A landscape with many valleys, sampled at points; each row gives a point and its height.
From any point a ball rolls to the lowest of the 2 points nearest to it. It stops when none of these is lower. Distance is the straight distance between rows; heights are no part of it.
<44> height 43.7: [101 176 107 118 106 168 155 125 140 154 104 154 116 110  88 146  75  89
  76 145 111  76 160 145  80 109  90 113 114 124  91 124 116 116 169 100
 125  46  86 113 122  73  88 149 102 120 108  77  95 149 141 113 169]
<183> height 36.5: [159 146 123 131 120 109 100 128 149 152 110  98 127 113 133  88 149 125
  68 119 131 143  74 128  76 185  81  71  81 116  37 131 110 125 155  61
 125 161 121 113 126  99 185  94  84 121 126 169 116 163 137 110  86]
<449> height 54.8: [101 151  96 168 125  94 125 204 107  94 124  83 110 193 180 126 145 141
 192  74 146 167 123 126 132 149 141 180 143 100 163  90 154 112  98 101
 154 153 166 131 105 119 106 114 104 112 117 142 119  89 151 100 189]
<404> height 15.9: [ 81 136 106 165  92  79 137 109 137  78 137 137 185 150 136 128 173 164
 134 140 112 156 134 130 117 150 154 136 177 161 156 144 162 129 121 106
 108 110 118 173  75 132 104 121 129 113  58 114 146  82 145 136 198]
<27> height 72.7: [ 86 138 135 193 135 145 125 109 103  85  98 132  79 172 121 160 108 165
 191 108 118 114 128  82 143  95 168 182 167 125 155 127 171 125 141 170
 159 100 139  75 167 130  94 168 169 160 114 169 141 113 143 122 189]
<851> height 54.1: [ 97 115 138 125 128  57 131 157 106  75 135 102 119 172 126 110 172 136
 148  80 140 131 153 104 168 148 174 209 172  89 155  83  77 109  79 106
 165 146 152 140 123 133 110 123 137 127 118  80  82 115  96 116 173]
<1171> height 38.6: [144 111 135 145 100 123 169 145 106 170 111 116 167 129 151 147 102 161
 120 144 144 174 120 199 107 126 126  57  96 168 152 115 131 175 130 141
 109 142 130 159 116  93 140  96  95  94 199 126 149 117 165 149  77]
<150> height 59.4: [121 108 162 152  89 118 171 138 155 171 101 130 156 100 113  94 131 106
 154 135 119 178 134 150 106 104  86 120 101 154 139 158 125 148 139  78
 131 105 143 178 128 113 105 119 101  99 133 125 132 107 112 129 127]
<839> height 30.2: [158 138 100 131 136 150 133 148 126 111 146 120 109 125 141 136 138 112
 144 125 120 138 118 136 170 117 184 142 142 101 143 118 173 154 119 155
 131 130 129  97  89 128 115 146 142 136 146 169 130 132 201 105 149]
<600> height 53.2: [132 135 146 139  95 120 108 141 108  57 156 115 137 144 125 132 132 150
 130 125 147 159 130 159 147 134 173 137 139 142 139 104 142 133 113 117
 117 127 118 132  68  92 122 125 104  98 148  81 114 111 153 136 186]
<675> height 53.3: [120 123 127 102 145 183  87 153 112 170 106 125  81 139 134 106 110 150
 208  29 118 125 109  99 163 109  81 153  95  92  73 145  61  88 133 126
 224 109 112 158 176 167 110 125 118 111 131 171 102 118  84 119 122]
<1154> height 44.6: [161  98 174 120 136 170 126 110 159 153 145 118  96  66 144  91 143 132
 175 146 109 102 150  96 167 137 127 136  92 120 136 150 134 125 125 153
 141 122 150 105 166 159 140 128 165 161 152 179 184 116 116 149 108]
<639> height 29.7: [119 102 118  81 166 145 136 107 147 114 158 136 119  82 133  83 139  68
 138 157 146  74 126  82 158 115  95 164 168 107  98 135 120 100 158 144
 129 139 165 121  98 138 105 187 131 126  80 130 113 118 149 137 123]
<570> height 32.5: [124 125 153 136 123 128  85 108 160 161 111 107 112 100 123 134 135 171
  81 122 112 120  80 109  85 174  91  45  63 155  86 144 126 104 167  63
 117 147  81 123 136 108 188 123 122 143 126 139 165 164 113 135 110]
<1157> height 56.6: [ 94 169 111 193 102 104 140 157  86  76 125 113 143 212 141 117 105 141
 162 105 174 146 126 149 108 118 162 183 169 134 173 108 159 113 100  98
 124 119 140 116  86 105 109 118 111 110 129  93 114  99 158 148 214]
<402> height 65.7: [168 140 106 154 112 161 134 156  91 148 104  92 130 127 167  65 115 111
 143 112 106 130 145 137 108 121 123 149 106  78  88 112 175 174 128  87
 154 106 143  92 142 125 220 109  77 137 183 207 119 129 154 122  74]
<838> height 57.3: [120  93 170 119  63 122  80 225 108  79 200  86 133 112 115 132 135 151
 165  82 115 139 169 148 126 124  92 134  89 116  61 100  94  88  95  81
 157 125 107 158 133 121 153 103  96 110 135 106 100 119  99 140  80]
<975> height 28.7: [141 126 124 109 134  91 134 148  86 172  97 150 108 167  92 175  89 139
  91  64 133 121 126 131 121 116 160 139 101 103 142  93  91  99 106 122
 148 151 130 105 185 119 101 110 118 141 173  91  59 183  82 103 101]
<676> height 25.2: [158 128 117 100 157 158 145 126 122 129 140 111 120 116 158  98 143  76
 166 137 146 120 115 115 189 112 130 164 192  97 140 124 138 135 127 167
 119 147 170 124  84 150 102 174 127 129 123 169 125 108 182 132 137]
<1022> height 8.6: [163 133 145 140 134 154 149  89 110 160 109 139 124 120  78 111  83  87
  91 184 164  87 136 147 149 100 136 124 158 133 125 156 118 118 150 185
  78 103 163 113 146 152  93 136 121 130 145 116 115 154 134 157 128]
<1190> height 40.3: [113 156 131 133  91 112 148 128 122 122 100 145 116 125  92 175 109  96
  64 168 121  85 131 112  67 116  96 112 108 143 122 112 165  93 202  74
 137 104  87  81 103  43 119 153 100 124  63  75 106 132 156 113 134]
<907> height 23.5: [124 129 129 146 109  73 144  90 161 157 100 150 118 111  81 118 147 119
  71 152 107  91 112 122 121 140 122 105 119 127 143 139 124 121 153 116
  89 130 112 129 111 104 108  93 121 114 132 105 127 139 138 115 127]
<308> height 36.0: [129 156  93 125  77 124 158 146 140 119 142 141 116 101 122 180 129  91
 114 158 121 125 129 115  78 115 103  84  98 158  89 120 193 126 196  77
 164 135  86  94  79  54 125 154  93 132  49 119 125 114 204  83 119]
<936> height 42.9: [167 157  99 156 102 115 162 132 114 170 106 120 143 139 160 117 123 119
  93 142 152 162  93 184  87 150 141  74  96 154 114 107 141 167 153 133
 108 163 132 104 114  64 169  94  78 100 186 160 144 139 205 126  60]
<519> height 53.9: [105 100 137 136  58 141 107 195 106 103 178 115 151 109 141 124 116 151
 153 103  98 141 166 162 105 112  98 100  72 150  82 102 163 121 117  68
 159 114  89 143 139 118 192  96  69 111 160 125 124 125 110 126  88]
<354> height 44.5: [118 127 155 128 127 162 110 129 142 144 117 141 146  99  88 142  91 172
 132 107 116 139 145 162 128 109 139 100  98 158 149 170  66 130 104 143
  83 115 127 175 156 173 109 104 138 125 164  81 113 135  77 146 156]
<1222> height 51.1: [125 178  90  86 152 148 134 135 174 177 111 174 107  97 111 129 121 109
 108  88 114 115 120 164 105 109 128  83  86  98 130 141  48 139 104 143
 125 136  98 155 143 165  85  85 134 138 169 134  60 179 138  95 109]
<350> height 60.6: [117 113 128  99 104 139 104 236 123 110 178  91 116  93 133 136 118 138
 186  50  91 137 148 153 121 123 112 118  69 108  52 108  81 111 102 110
 186 123  98 152 148 146 120  90 101 131 121 142  83 141 135 103 113]
<49> height 63.7: [169 156  63 144 132 176 155 150 103 156  91 109 135 136 195 101 116 110
 136 107 136 169 140 151  81  92 132 122 123 100  87 121 191 222 114 141
 137  96 123 110 137 145 198 139  99 135 170 199  97 109 133 117  84]
<1277> height 50.3: [139 118 113 120 134  86 138 177  92  86 121 109 128 180 168 109 168 138
 155  88 115 149 130 115 165 144 183 188 157  78 178  53 133 117  84 111
 141 180 137 132 120 141 125 102  96 111 149 133  92 117 131  95 150]
<1062> height 34.1: [ 80 128 139  85 159 109 133 100 151  64 164 110 131  98 131  72 147  83
 153 156 159  57 160  99 158 105 106 193 173 149 100 153  80  88 138 151
 153 126 168 126 128 125 134 154 165 130  57  98 107 113  62 153 140]
<128> height 71.7: [103 145 157 175 139 149 111  96  88  81 136 115 139 150 115 140  79 152
 147 165 161  99 151 130 146  87 184 180 160 184 149 148 144 117 125 181
 107 101 163  92 171 141 152 131 147 154 133 103 137 121  97 172 175]
<1178> height 50.4: [114 112 142 143 179 121 114 123 116 113 115 106  90 131 130 158 137 108
 161 119 132  78 109  30 152 137 145 202 144  72 140 134 130 100 151 134
 168 164 164  83 146 110 129 198 147 170  84 154 145 138 140 131 134]
<1076> height 44.4: [125  85 133 125 142 121 102 182  82 123 125  88  88 143 195 121 163 133
 198  84  97 141 144  80 167 182 121 172 113  73 138  91 133 114 131 117
 188 158 129 137 179 139 146 100  96 119 136 179 117 118 129  74 108]
<1115> height 33.7: [141 125 100  99 132 132 136  92 154 135 129 151 129  91 132 108 172  75
 124 169 114 125 100  97 102 129  75 108 164 102  98 161 174 120 174 105
 122 125 119 142  95 144 138 165 117 108  97 138 139 136 147 129 124]
<3> height 39.0: [163 112 143  71 139 114 107  49 185 139 166 144 122  82 125  97 168 103
 109 168 115  92 107 122 159 124  99  96 152 155 135 150 159 106 137 158
 104 178 135 129 151 137 166 137 171 132 118 145 188 132 128 124  88]
<384> height 26.6: [149 129 128 138  92 146 107 138 107 105 111  86 148 110 149 140 127 180
 112 124 143 212  83 159 100 157 108  57 108 156  77 132 135 168 144  96
 123 113 119 153  83  97 165 104  79  79 139 123 128 124 149 137 159]
<253> height 68.7: [ 96 126  51 177 124 123 171 116 142 131 116 160 144 128 140 205 111 167
 114 135  80 123 135 133  80 108 156 133 126 136 143 139 163 193 119  98
 115  68  56 117  92 122  97 135 157 146  82 125 141  96 156 113 184]
<802> height 58.9: [ 90 122 129 162 177 124 121 152 127 154 105 127 155 156 135 152 111 116
 125 140 116 144  92 100  77 140 103 132 139 115 147 160 143  90 138 103
 101 132 171 135 139 134 102 180 119 152  96 125 143 126 110 145 138]
<31> height 29.4: [165  99 161 123 108  95 118  78 116 106 123 133 180 162 115 130 130 166
  93 164 150 167  81 174 158 163 144  86 163 184 178 113 153 142 125 169
  73 171 114 163 104 108 152  89 144  91 149 112 178 122 187 150 116]
<141> height 46.1: [136 132 165 111  97 143 144  61 174 126  97 160 129  63  49 101 106  84
 126 179 148  96 147 108 159 113  78  91 132 195 120 147 103 144 172 190
 106 107 120 142 120  98  98 105 135 131  79 111 152 123 110 102 141]
<1200> height 50.1: [110 137 139 126  88 128 105 136 124  68 152 106 125 102  99 119 141 137
 115 107 119 117 168 152 131 119 120 136 127 141 104 123 114 105 128 100
 133  85 113 146  92  95 121 141 111 102 117  66  95 112  90 126 184]
<272> height 29.3: [147 124 119 128 101 137 151 163 136 132 160 130 131 112 149 168 145  91
 146 153 140 178 109 132 123 129 121  84 114 169 105 132 199 170 150 100
 150 153 120 126  66  75 110 141  94 113  81 148 173 105 206  99 100]
<896> height 39.3: [156 137 125 131 114  61 107  67 125 122 144 149  95 163 121 112 170 125
  71 159 128  73  95 139 148 143 186 115 153 136 143  82 141 129  90 147
  55 171 105  91 129 117 185 107 163 116 186 119 160 159 156 132  85]
<1085> height 60.2: [ 95 144 139 113 177  78 119 125 112  84 159 147 137 186 101 149 121 101
 111 136 159 111 124 126 179 136 176 207 153 115 159 106  81 116 100 153
 153 153 168  85 160 129 133 137 196 172  68  63  94 131  62 133 115]
<363> height 57.4: [100 111 145 132 156  76 120 142 108 133 116 125 138 179  87 153 115 148
 127  82 133 139 128 109 149 142 159 186 143 116 166 121  89  86  98 137
 147 138 160 139 159 118  89 146 155 153  98  96 105 127  90 114 167]
<1233> height 40.7: [142 110 169 125 137  84 108 121 139 113 132 128 172 144  70 134 101 169
  98 135 136 141 159 159 139 131 161 133 124 142 155 135  31 130  93 152
  59 154 165 158 150 163  93  83 167 119 121  79  94 134  78 161 151]
<299> height 39.2: [136  96  90 108 148 113 122 155 134 113 134 108  97 109 189 112 196 124
 170 115  72 124 125  78 152 150 166 160 126  60 149 100 173 127 132 107
 147 154 119 122 148 168 161 125 148 137 144 180 138 136 149  88 123]
<772> height 72.8: [ 82 119 172 153 140 102 100 107 129  63 163 123 165 163 133 121 145 164
 154 162 120 132 155 117 147 134 201 185 157 181 169 149 162 111 111 154
 109 138 146 119 154 133 147 127 158 160 115 121 165 112 110 166 155]
<525> height 53.8: [100 148 101  67 183 174 156 182 188 181 110 175 125 113 149 124 126  74
 137 122 128 146 100 151  99 104  79 105  71 101 127 150  71 144 107 118
 156 140 114 192 133 163  91 113 124 123 110 150  78 141 146  89  99]
<468> height 63.8: [132 103 137 113 150  60 140 122 128 113 165 155 191 179 124 123 149 137
  93 134 114 126 127 152 177 161 178 174 159 129 190  99 134 115  80 145
  77 184 137 153 130 173 116 113 154 152 107 128 118 115 141 135 100]
<910> height 62.2: [114 105 146 100 171  72 132 132 119 123 165 147 156 168 134 143 150  85
 100 138 119  96 118 116 144 138 162 191 160 115 189 106 151 102 118 135
 113 175 149 112 156 141 144 157 167 171 101  94 120 127 120 148  69]
<552> height 61.5: [146 125  83 141 147 153 171 117 143 182  93 154 158 123 186 114 121 102
 134 138 121 172 147 153  68  89 114 100 135 131 140 141 191 223 105 133
 110 124 111 156 137 162 173 127 114 118 165 163 139 109  98 126  77]
<1108> height 69.0: [ 87 149  93 129 146 141 115 109 137 102 151 155 138 145  92 126  92 112
 123 135 132 103 169 153 127  89 129 133 195 164 141 161 119 110 130 184
 101  83 138 162 156 183 109 135 127 134  84  85  80 135  81 133 192]
<289> height 33.2: [159 113 181 121 132  90  95  66 136  92 120 117 139 147 106 108 159 155
  80 178 139 144  68 115 162 172 146 120 154 174 151 133 154 124 128 134
  79 177 133 113 115 108 152 121 179 131  96 139 197 119 152 141 147]
<1188> height 42.5: [121 158  59 134 144 140 138 104 184 151 131 166 133 125  87 170  89 140
  67 130  94  82 145 161 136 142 156  97 111 142 132 139  89 170 128 180
  89  79  75 115 106 124  65 109 167 153 104 130 129 143 173  91 157]
<287> height 22.0: [139 156 136 142 100 167 141 104  94 104 124 142 125 129 107 107 113  71
 137 165 181 129 128 134 139  89 117 135 183 137 112 126 165 134 149 142
 119  94 146 113  65  93  91 164  82 104 122 110 116 121 182 142 169]
<890> height 65.1: [ 63  88 169 162  99 124  83 154 119  90 163  92 106 137 113 112 152 122
 179 123 151  62 182  57 109 133  67 174 136  90  84 129 108  70 139  60
 231 114 117 102 140 127 203 168 133 156  89 132 156 134  97 173  99]
<1036> height 26.0: [141 125  83 137 132 119 138 121 139 151  90 142 195 139 147 108 120 172
  95 149 118 196 113 162  87 154 125  66 134 105 122 131 107 181 103 112
  51 151 136 169 114 166 133  75  90  77 165 119 114 137 107 128 145]
<342> height 67.7: [179 133 137 170 126 144 103 165  66 129  85  71 114 138 146  96 108 136
 128 101 141 140 132 121 135 159 135 161 109  61  89 121 111 130 117  78
 170 121 159 101 132 120 179 112  82 126 189 166 115 160 124 136 114]
<592> height 69.3: [198 126 142 122 124 152 118 137  87 159  88  94  95 111 136  82 123 139
 151  75 131 111 138 111 181 137 136 166 120  65 111 122  87 111 121 138
 186 109 142 107 157 165 136 101 121 134 201 186  95 167 124 135 104]
<1148> height 62.7: [113 132  91 167 117 108 191 138 139 182  93 161 165 142 117 134  98 126
 124 147 121 177 137 159  78 103 130 136 123 126 154 130 138 159 107  96
 104  80 146 146 127 119  83 105 113 109 115 109 103 106 132 102 172]
<1166> height 45.4: [144 167  56  90 154 172 135 109 183 119 157 138 121  85 108 142 122  99
  89 120 112  89 163 151 158 126 143 107 137 119  94 136  92 168 142 177
 134  88  98  97  79 112  73 140 164 144 101 134 115 135 158  73 171]
<509> height 42.0: [186 159 116 116 109  62 140  98 126 153 129 142 125 151 147 107 174  86
  66 156 137 125  77 148 121 152 130  98 153 119 143  92 144 125 130 125
  78 185 117 109  96  88 162 104 112  94 178 144 138 156 193 107  67]
<822> height 47.3: [154 108 154  78 184  99 119 114 167 141 146 132 124  95 112 116 135 127
 115 119 138  83 127 103 152 154 133 159  85 106 144 147  38  91 108 141
 131 177 162 126 159 154 138 115 181 143 112  88 121 142  54 135 107]
<139> height 19.4: [148 147 150  84 172 155 118 127  80 102 139 102  96 166 156 104 128  68
 161 114 168  87 115 105 193 110 134 227 178 101 151  98 132  97 131 179
 144 164 158  88 131 126 133 177 134 144 122 137 103 116 137 143  95]
<58> height 37.5: [125 164 100 136 115 126 136  95 129  91  87 137 135 133 114 127 164 111
  90 174 108 119 107  79  89 144  95 121 180 115 112 150 163 110 190 106
 111 106 104 125  74 106 106 149 116 109  47 101 142 111 138 121 184]
<73> height 62.8: [110 103 139 150 106 133  89 155 103  97 147  89 120 125 150  66 158 136
 167  95 118 113 162  83 131 144  86 177 131  87  94 127 128  82 117  64
 183 100 129 134 136 158 197 123 111 127 160 144 131 128  85 151 123]
<1038> height 60.4: [107 110 143 153 118  99 108 140  90 105 104 104 136 142 133  94 145 146
 115 101 125 143 158 102 127 142 130 152 140 112 120 132  97 102 101  67
 127 134 141 150 143 165 172 121 108 120 178  80 110 155  33 150 142]
<338> height 24.3: [ 70 153  80 141 106  54 165 120 151  76 153 148 171 143 154 138 182 133
 157 148 101 128 131  98  56 130 134 154 185 124 160 155 178  97 147  78
 138 146 122 142  93 133 116 154 144 120  55 111 151  84 150 138 153]
<285> height 30.6: [ 70 122 103 140 135  78 128 144 147  49 168 137 134 143 173 144 183 144
 179 130  84 112 147  79  94 134 163 168 169 109 170 127 196  93 136 100
 150 160 129 120 136 149 150 169 153 154 107 135 163 110 150 136 140]
<325> height 59.1: [142 134 106 117 124 152 146 102 181 177 105 172 153  94 154  80 152 103
 130 124 125 166 132 164  97 119  77  62 114 136 119 144 138 201 100 105
 132 131  88 182 117 157 170  84 107  96 178 169 148 138 103 112  62]
<135> height 59.9: [133 134 119 104 148 146 113 127  92 166 119 144  92 184 107 160 114 196
 163  58 119 171 107 163 161 106 178 125 119 112 109 108  98 121 136 161
 169 118 128 132 169 128  42 129 139  95 145 160 101 112  92 113 178]
<655> height 67.4: [ 93 162 107 166 127 133 157 108 129 155 102 171 156 157 110 108 114  92
 123 178 138 137 152 130  83  92 111 141 222 153 137 176 142 139 145 144
  81  69 148 190 165 190  98 120  90 118  98 111 110 140 112 153 163]
<713> height 64.2: [ 91 149  65 161 132 141 130 181 132 116 151 128 149 169 157 178 112 157
 132 126 140 179 102 138  84 138 106 103 134 142 133 132 159 130 111 131
 103 108 145 142  61 126  69 165 127 125  66 127 149  92 150 124 182]
<598> height 24.4: [121  93 125 146 108 100 134  81 149 115 136 153 186 134 111 155 140 172
 116 157 131 173 112 150 152 158 139  86 153 184 154 128 165 178 124 155
  93 115 101 181  87 145 120  98 132  97 101 112 170 107 161 128 155]
<425> height 48.3: [140 164 101  72 143 164 116 112 217 133 142 141 115  65 101 116 153 123
 108 111 110 117 138 153 134 150 121  69  93 118 104 150  37 166 128 158
 120 131  96 155  89 123  72 106 154 126 124 135 124 140 149 105 143]
<379> height 18.1: [140 142 124 139 104 129 124 108 131 125  81 130 174 136 128 117 135 161
  86 164 135 210  85 135  86 159  82  79 154 139 112 145 136 143 153 125
  86 110 127 177  92 135 132  87  89  65 117  94 120 130 110 125 168]
<991> height 34.2: [104 148  87 101 158 134 121 150 113 168 119 166 110 145 105 184  77 145
  94  66 106 115 101 142 102 100 163 101  92 125 125 112 125  93 140 145
 136 126  96  99 174 133 101 141 130 150 144 110  61 173 111  97 141]
<581> height 59.0: [113 123 154 170 140 148 133 146  94 144 122 111 117 143 108 194  68 137
 107 141 143 112 110 126 122 113 160 132  90 147 143 119 152 115 146 121
 111 114 150  77 125  79  97 164 114 162 130 120 133 138 174 147 149]
<1147> height 50.7: [111 120 170 140  77 156  76 154  79  93 175 103 125 132 123 160  97 166
 105 117 150 117 138 157 117 110 114 115  80 160  88 103 154  98 139  82
 144 103  98 108 126 103 188 129  87 126 166  83  96 141 108 165  99]
<843> height 12.5: [164 129 160  83 145 146 129 172  80 141 161  95 113 134 154 120 115  82
 131  99 133 107 131 143 160 122 107 175 129 111 149  95 125  95 123 142
 146 151 148 111 131 124 143 152 102 145 145 141 100 139 147 143  57]
<1059> height 36.8: [166  97 167 138 151  82 109  95 138 130 120 110 160 144  90 102 138 180
  81 155 129 137 105 140 153 184 167 120 140 133 148 152  75 123 105 145
  63 165 168 148 129 159 122  99 170 127 131 125 166 124 108 169 143]
<757> height 36.6: [173 145 149  86 143 117  88  71 143 103 177 130  94 131 134 111 161  96
  84 176 146  79  92 124 166 132 143 135 143 120 119 115 156 117 126 125
 103 170 133  70 139 112 197 151 192 137 124 126 163 142 120 142  93]
<310> height 40.6: [180 135 142 118 104  78 119 116 104 135  85 108 126 153 154  71 158 107
  69 139 139 152  78 139  97 166  94 106 124 109 102  90 141 139 122  54
 104 180 135 113 123  90 211  88  95  95 164 126 116 146 118 116  64]
<657> height 44.7: [194 103 183  68 153 146 108 124 136 153 154 101 132 101 134  90 140 132
 128 120 142 122 121 133 156 157  92 137 112 119 113 139  58  93 110 136
 107 169 174 144 139 153 134 127 152 133 144 131 140 131  93 179  73]
<483> height 47.0: [109 152 145 115  80 135 122 100 131  78 113 124 125 118  64 123 108  94
  83 143 124  70 180 149 118 121  99 140 155 164  95 125  93 100 167 116
 120  55  86 133 130  70 107 137 130 107  86  39  89 111  80 122 175]
<56> height 56.7: [105 116 131 102 124 151 158 148 199 175 120 174 147  91 127 101 144  77
 154 138 119 144 123 152  98  99  56  88  61 137 131 166 111 162 120  78
 149 131 102 200 123 127 121 105 117 108 123 149 135 112 133 114  76]
<185> height 66.7: [100 118  72 129 132 138 139 147 167 129 158 147 153 129 142 204 136 161
 105 137 108 165 124 143  87 143 136  70  96 158 128 144 151 178 123 112
 121 100  61 156  68 110  91 137 148 124  77 119 165 102 154 103 158]
<1203> height 41.8: [139  97 164  73 166 158 131 109 150 150 163 116 151  84 160  90 155 109
 165 138 108 133 129 114 168 134 101 135 156 136 152 160 131 120 129 165
 106 164 164 164 147 172 138 154 157 148 112 163 189 100 101 162  98]
<1156> height 60.8: [114 126 149 121 131 193 122 131 129 148 151 130 104  81 106 160  67 130
 135 134 146  95 144 131 140  89 126 101  74 154  97 129 135 116 144 156
 132 100 142  75 133 105 102 182 132 181 118 132 137 133 131 142 135]
<1219> height 62.5: [119 120 125 136 140 203 129  78 131 125 156 136 135  77 120 184  82 153
 134 157 159 108 144 155 160  84 146  86 104 179 122 146 155 169 130 209
 125  91 128  92 131 124 142 142 151 142 145 120 163 127 122 144 143]
<154> height 61.4: [ 48 145 103 141 131 128 168 152 142 129 134 148 166 167 149 133 133 108
 149 163 156 162 115  98  64 125  61 118 184 138 133 149 144 103 136 129
  91 131 181 155 104 136  44 182 121 134  60 123 165  94 139 149 152]
<742> height 70.9: [205 129 185 108 105 185  92 154  55  98 123  91 102 139 150  89 103 170
 178 101 154 141 190 125 177 140 131 168 112 105 132  96  92  93 118 174
 174 105 143 109 166 154 149 101 139 123 192 140 107 118 115 149  99]
<373> height 35.3: [120 104 123 112 147 121  96 104 148 105 160 123 112  98 171 121 182 148
 153 146  65 114 126  90 127 137 150 127 148  94 136 136 194 107 140 106
 119 143 122 122 173 175 187 169 177 146 138 162 185 141 127 132 128]
<826> height 20.2: [136 127 125 128 142 193 141 155 106 144 160 119 138 125 182 186 123 114
 150 142 150 180 136 162 129 111 127  77 139 169 121 121 205 192 130 155
 143 125 113 128  89 108 145 164 116 122 153 167 195 125 182 142  72]
<242> height 50.0: [125 127 132  77 151 137 116 107 201 136 141 143 117  62  95 104 143 119
 137 126  97  73 138 127 144 141 122 103  57 128 142 163  62 107 137 128
 120 145 116 142 126 126 119 115 174 137 106 119 151 114 106 115 137]
<1077> height 32.9: [140 110 136 123  86 129 121  91 111 122  94 101 155 111 164 148 129 183
 125 138 148 189  71 162 125 141 102  44 130 185 123 107 174 180 132 120
 128 133 102 150 123 104 207  85  97  83 184 125 170 129 163 127 122]
<1027> height 71.0: [ 82 129  82 175 128 131 148 154 124 101 126 143  84 139 152 201 118 160
 166 113  92 137 134 107  91  83 162 151 140 121 152 121 197 157 128 119
 163 101 101  93 131 130 109 172 151 158 116 152 131 110 149 109 172]
<367> height 28.5: [130 115 157 132  99  70 112  89 151 156  96 141 111 105 109 112 148 144
  78 139 117 124  82 123  96 156  94  63  98 171 140 128 125  95 138 111
  92 167  94 138 136 109 174  92 124 117 163 102 138 155 106 122  84]
<1269> height 43.0: [128 125 150 155 119 122 184  68 199 183  74 171 104  96  76 109 140  85
 123 188 133 114 131 125 144 111 105  87 129 152 143 167  92 191 134 173
 103 100 108 162  94 124  56 106 139 115 113 153 166 119 156 115 132]
<1170> height 35.2: [155 131  97 165 109 114 168  82 150 152 111 143 109 101 136 131 158 110
 127 153 123 119 119 142 152 112 160  96 140 130 136 136 187 186 136 149
 119 119 108 113  89 122 144 121 142 110 182 173 169 141 195 118 110]
<353> height 16.6: [156 145 140 142 128 101 147 130 125 159 107 123 125 139  88 137 100 124
  62 139 146 121 116 162 112 141 143 120 120 104 133 123  74 119 124 143
  85 121 162 111 105 109  70 103 123 117 167 108  88 164 156 136 124]
<790> height 38.9: [ 94 153  47 128 145 131 134 116 156 158 154 164 128 114 121 182 108 165
  70  97 111 100 109 153 103 118 176  63  89 146 134 112 115 148 117 173
  96 118  70 102 127 138 114 109 141 164 168 129 110 176 159 101 126]
<673> height 72.3: [185 154 184 101 130 172  91 131  81  82 168 122 101 151 152 105 118 139
 141 139 180 118 166 126 177 139 142 183 118 109 126  88 103 101 101 154
 151 131 152  66 168 148 194 114 169 144 163  96 112 135  59 162  84]
<878> height 39.5: [157 130 114 170 125 107 181  90 177 187  77 134 101  99 121 108 160 118
 113 156 146 155 105 142 120 135 133  59 106 151 115 156  99 204 124 158
 130 110  95 151  63 103  94 101 133 104 170 181 161 128 172 113 117]
<391> height 47.8: [118  95 175 137 155 157 120 143 109 132 128 106  90 121 160 144 129 119
 197 121 106 111 146  54 142 141 124 171 121 105 156 132 151  94 148 151
 171 146 153 101 197 138 125 175 143 174 121 180 160 115 123 131  91]
<730> height 70.4: [ 84 135 106 150 142 161 112  93 120  99 136 140 112 117  96 165  69 163
 135 114 111  75 168 141 134  75 160 145 144 175 141 150 137 130 135 179
 126  72 114 113 178 159 143 131 151 157 113  87 100 122  72 133 210]
<383> height 21.0: [163 118 148 110 136 110 126 170  92 158 132 105 123 132 142 146 109 151
 112  97 119 134 137 146 137 145 156 123  98 112 162  93 114 116 107 138
 116 171 144 115 158 138 133 115 115 141 192 128 111 158 118 134  75]
<1051> height 57.6: [ 82  88 147 130 114  81  98 177  86  82 115  94 123 166 144 125 176 161
 153  86 139 162 176  68 154 179 151 168 132 103 151 106  68 102  74 100
 181 164 136 154 177 146 147 125 125 128 154  81 109 141  42 116 132]
<269> height 56.4: [106 102 136 166 175 124 172 142 124 188  88 156 126 150 106 191  76 122
 142 132 107 143  95  99  98 109 137 136 120 121 159 142 144 132 133 117
 120 130 160  95 152 115  62 178 142 177  90 162 149 126 163 124 138]
<252> height 15.4: [175 122 187 112  90 135 148  72 109 104 125 136 115 103  75  69 127  56
 115 172 180  93 145 144 176  97 110 147 167 146 118 128 132 124 150 152
 130 120 152 118 102 107 121 122 112 116 140 105 100 130 139 145 110]
<103> height 73.4: [167 137 181 100 127 166 128 109  85 116 161 125 125 127 133  83 106  97
 151 126 159  81 178 125 181  87 115 206 157 143 136 126 119  86 120 178
 154 117 167 106 184 170 173 131 151 163 144 115 111 121  58 167  81]
<846> height 47.6: [133 131 164 110  99 154  81 144 132 131 152 120 144  92  95 156  87 183
 102  96 139 125 143 154  99 125 110  79  54 154  87 144  72 102 120 107
 103 113 104 136 143 123 145 117 116 128 171  74 101 151  84 166 104]
<480> height 53.4: [115  98 126 133 179 116 150 166 146 172 102 111  84 113 117 177 110 113
 161 103 109 111 105  66 143 140 149 150  93  90 132 141 109 138 142 105
 173 145 153 101 133  99  67 169 142 171  73 172 151 127 170  94 157]
<565> height 65.4: [110 150  92 155 137 160 190 121 155 181  96 168 162 158 133 135 110  98
 123 196 162 191 137 137  66  92  89 123 161 127 119 146 155 176 112 142
 111  77 128 172 115 149  71 136 104  98  89 127 139 104 120 122 159]
<1179> height 56.5: [126 133 129 134 141 155  71 147  81 146  92 115  79 164 137 138 123 196
 183  42 128 160 131  97 151 146 126 131 102  95 102 136  89  92 136 138
 188 121 135 141 190 158 102 124 109 109 163 149 122 125  55 112 161]
<190> height 49.6: [124 100 117 113 141 157 122 179 108 173 126 116  83 124 164 118 120 118
 198  64  93 119 120  97 152 115  99 157  89  92  94 118 129 122 143 121
 226 114 105 125 182 153 131 116 107 133 126 206 110 128 124 101  83]

For each start below, name the point where the ball stops.
<350> => <404>
<838> => <404>
<1179> => <404>
<1222> => <843>
<310> => <1022>

Call two points neighbours if one is among the 2 nearest of the other. Go from one point of each pair to the other, from neighbour to neighbour, staying as low as possible. Name the highest point that can't be avoided.
<1277> / <826> => <1157>
<404> / <826> => <135>
<1203> / <1022> => <509>
